The views of a scene show one set of named points, each view turned or mirrored, and shifted as a whole, with a little noise and some points left out.

Scene 1
View 1
K_148: [ 22  15   8  15 -37 -30   8   5  10  20 -47  31   3   3  13 -16  -2 -26
   0 -23]
K_340: [ 34 -21   6  -4   7 -31   3  -5  -3  -8 -40  -3   5  -6  20 -25   2 -35
   4 -21]
K_450: [ 31  -5   0   3  -4 -13 -10  -5  17  -6 -28 -32  12   3  28 -19 -15 -18
   3 -29]
K_302: [ 25  -3  24  16 -12  -8  -9  11  21  17  -5 -14  15  30  16  13   4 -19
  14 -17]
K_414: [ 11  14 -32   1  -3  -1  -7 -11  21   0 -24 -26 -29 -11  36 -18 -24  13
 -34 -31]
K_300: [ 21  30 -15   6 -22  -7 -21   1  47   7 -27 -34  23  14  34 -19 -27   6
   3 -33]
K_787: [ 27 -12  23  19 -26 -16  17  -5  -9   2 -29 -12  -2  -1   8  -2  -5 -33
   2 -26]
K_775: [ 22 -20  31  15   9   8 -10   8  15   8  20 -48   6  34  16  31   5 -11
  10 -14]
K_29: [  3   7  -6  -2   8  -9  10  -2  15   6 -15 -16 -14   3  19   5  -5   9
 -15  -8]
K_699: [ 17  -5  17  19 -22 -10  16  -2  -5  11 -20  -6 -15   2   9   7  -3 -19
  -9 -21]
K_791: [ 23  -1  17  11  -7 -10  -7   8  22  12 -11 -16  14  24  19   6   0 -15
  11 -18]
K_911: [ 24   3  17  19 -19   1 -10   5  24  11  -5 -35  13  23  21  10 -11 -11
   7 -26]
K_465: [ 37   9 -10  -8  -5 -36 -17   2  33  -1 -53   1  34   4  32 -42 -11 -24
  16 -27]
K_974: [ 11  14   2   1  -6 -16   6   3  24   9 -24 -11  10  12  17  -1  -6   0
   3 -11]
K_705: [  7   5  -2   4  -6  -6  14  -7   9   1 -19 -26 -14  -3  17   1 -13   3
 -15 -16]
K_843: [ 34 -17   3   0  22  -9 -29   5  25   2  -5 -28   9  22  35  -6   3 -16
   5 -22]
View 2
K_450: [ 30  10  -3   4 -14 -10   7 -11 -17  -2 -33  14   0  -4  -7  -2  -4   9
  -6  16]
K_340: [ 16  17   1 -13  -1   0 -12 -27 -23   0 -60   2   9   1   4  16 -24   5
   5  17]
K_787: [ 14 -10  -1 -22   7   0  -9  -9 -16  -1 -41   0  15  36  -4  -4  -9   3
   5   3]
K_414: [ 23   3   4  22  -1   0  22  39   2   5 -48  11  -3 -21 -11  12  -3   1
 -44   5]
K_791: [ 15   8  19  -5  -6 -20 -14   2  -9  -9 -10  27  11  15  -7  -2  -3  11
  11  16]
K_699: [  7  -9  11 -14  13  -3 -12  12  -5   0 -37   4  16  33  -5   1  -9   0
  -4   0]
K_775: [ 19  13  25  -1  -7 -43 -28   3   7   8  21  19  -7  29  -2 -25 -16  -9
   1  21]
K_974: [ 17   5  19  -2  -1 -17  -1  10  -9   1 -25  30  27   0  -2  15   5  10
  -2   8]
K_843: [ 21  28  15  10 -17 -24 -16  -5  -8  -8 -13  20 -15  -9  -6  -3 -21   7
   0  31]
K_300: [ 36   2   2  17 -22 -12  26  16 -14 -15 -15  39   9 -18 -19   3  24  27
  -7  13]
K_911: [ 23  -1  11   0 -10 -22  -4   9  -6  -8   1  24   3  21 -13 -16   5  11
   3  13]
K_29: [ 14   8  22   5   7 -18  -3  25   4  14 -31  20  19  -3   2  16  -6  -6
 -23   4]
K_148: [  1  -8  12 -20   8  15  -5   9 -24 -26 -58  21  33  18 -11  25   3  26
  18   2]
K_705: [ 20  -2  10   2   6 -13   4  19   1  15 -34  12  16   7   0   7  -2  -7
 -24   1]
View 3
K_29: [  8 -28 -35  -1  -3 -14  13  -6 -15  17   6  24 -17  24   3  -5 -23  -5
  -6   4]
K_699: [  9  -2  -5  15 -22 -20  15  -4 -11   6   4  41 -19   5   8  16 -13  11
 -10  -2]
K_974: [  4 -11 -32   0   2 -13  24 -10 -10   6  15  31 -21  11  -1  -5   3 -14
  -2   6]
K_340: [-11  -9 -20   0  -4  -7  17  29  -9 -13  31  42 -15 -20  26  -9  -8  19
 -20   5]
K_775: [  6   3  -4  43   6  -7  -4 -20 -31   7 -17 -11  -9  20  20 -21  18   1
 -10  -7]
K_911: [ 14   3  -5  22   0 -18  19 -16 -20  -4  -2   8 -10   1   5  -7  15 -22
   1  -4]
K_302: [  6   9 -12  29   0 -12  11 -18 -13  -9  -1  22 -23   5   9 -11  25  -4
   3   3]
K_791: [  5   1 -17  20   2 -12  14 -12 -13  -6   6  22 -20   4   9 -12  18  -7
   0   4]
K_465: [ -5 -10 -37 -16  10 -12  36  21   1 -33  43  42 -19 -33   9 -21  14 -20
   3  14]
K_414: [ 25 -48 -31 -19 -11 -30  22  10 -16   2   5  15  -4   3   1  -5 -51 -30
   2   3]
K_705: [ 10 -22 -21  -1  -9 -19  20  -2 -19  18   8  23  -9  14   4   5 -25  -9
 -13  -3]
K_787: [  2   9   4  14 -20 -17  22   6 -11   0  15  41 -14 -10  14  17  -5  13
 -19  -5]
K_148: [  7   3 -22  -1 -21 -22  30  -1  11 -16  24  72 -36 -11  -2  15   1   3
   7  12]
K_843: [  4 -17 -24  18  11  -9   2   8 -20 -21   3   1 -11  -6  24 -37   7  -7
   0   7]
View 4
K_911: [ -9 -10 -26  -9  14  -4   2  11   2  20 -13   6  17  -5   4  16 -13  15
   8  15]
K_414: [-24  45  35 -16   3 -18 -11   1  16  -6  20  -7  23  -9   5  29   0   1
  -7  13]
K_300: [-15  12 -12 -26  19 -13  15  16  -7 -17  20  13  30  -9  22  15   6   7
  14   3]
K_29: [-13  22  14  -6 -12   1  -2  -3   9  13   3 -13  -7   3   2  24   9   7
  -4  27]
K_705: [-17  27   9  -5 -12   4  -8  10  10  12  -1  -8   7   0   1  23  -4  10
 -10  28]
K_775: [ -7 -22 -36  10  16   0  -7 -10   1  50 -28 -24   5   1  -5  22 -14   7
  10  16]
K_843: [ -1  -9 -12  -7  -4 -18  -1 -20  -6  33   1 -11  26   2   4   9   0  -7
   8 -11]
K_791: [ -1 -15 -20 -12  -7  -4   7   2  -1  24 -11   8   7   3   4   9  -1  13
   6  12]
K_465: [  8   2  -6 -33 -42 -11  20  10 -17  -4  23  33  37   7  22 -13  13   2
   0 -18]
K_302: [  1 -25 -25 -11  -3  -4   7   3   1  30 -19  12   3   2   1   9  -5  16
   8  13]
K_148: [  6  -2  13 -34 -44  -4  11  22  13   3  -6  51   2   5   2  -2   2  28
 -10  18]
K_699: [ -7   6   6 -10 -25   2 -10  16  19  26 -20  16   4   1  -9  14 -15  23
 -15  28]
K_787: [ -2   5  -6 -10 -37   7 -11  25  10  30 -21  23  21   3  -6   4 -23  22
 -19  20]
K_450: [ -7  13  -9 -12 -16  -6  -3   9  -6  14   6   4  39  -1   9   7  -8   1
  -4  -2]
K_340: [  6  10   5 -12 -59  -1  -6   4  -4  29   1  11  31  10   2  -5  -6   2
 -19  -4]
View 5
K_974: [-15   0   0  -7  -2  24   2  -4  -8   9   4   6  -7  30  13  11  -1  -8
  -6 -12]
K_705: [  5  13  -1  -1 -17  23  -6   6 -21  12  -2   9   4  17  16  25   4 -22
   2   2]
K_302: [-15 -13  -7 -11   4  14  -5 -28  29  16  13   9 -10  18  21  14  12  -5
   8 -12]
K_340: [ 17   6   7 -12  24   7   2  23  10  21 -20   2  -4   7  -5  29  -2  -6
   2 -39]
K_450: [  2   4  10  19   9  19   1   2   3   8  -2 -10  -8   1  13  26  -2 -12
   6 -27]
K_787: [  9  -8   7 -14  -3   4 -14   6   9  14 -20  19   4  10  11  34  14   6
  28 -17]
K_465: [-18  -3  19  11  29  17  20  13   2   3 -13 -25 -16  18  -1   7 -11   8
  -8 -57]
K_148: [-20 -13   8 -30  -7   2   8  12  -4  10 -32  -2   1  35   4   3  16  21
  15 -34]
K_699: [  5  -2  -2 -21 -17   7 -10   2   1  17 -15  15   7  17  15  24  18  -4
  20  -5]
K_300: [-32  -1  13  36  -7  30  11 -15 -15  -8   9 -26 -12  16  25   5  -3  -8
   1 -22]
K_911: [-13  -8  -1  11  -6  19  -8 -28  17   7  15   3  -8  10  29  20  10 -10
  14  -6]
K_791: [-12  -8  -4  -7   5  16  -3 -20  20  14  11   6 -10  18  18  15   8  -8
   3 -14]
K_775: [  4  -2 -18  -1   2  21 -19 -41  38  23  35  20 -10   2  30  30  11 -30
   4  10]

Which points are out of place in each view (at most two, in the order of its rows)? Write none if all are in place.
view 1 -> none
view 2 -> none
view 3 -> none
view 4 -> K_465
view 5 -> none
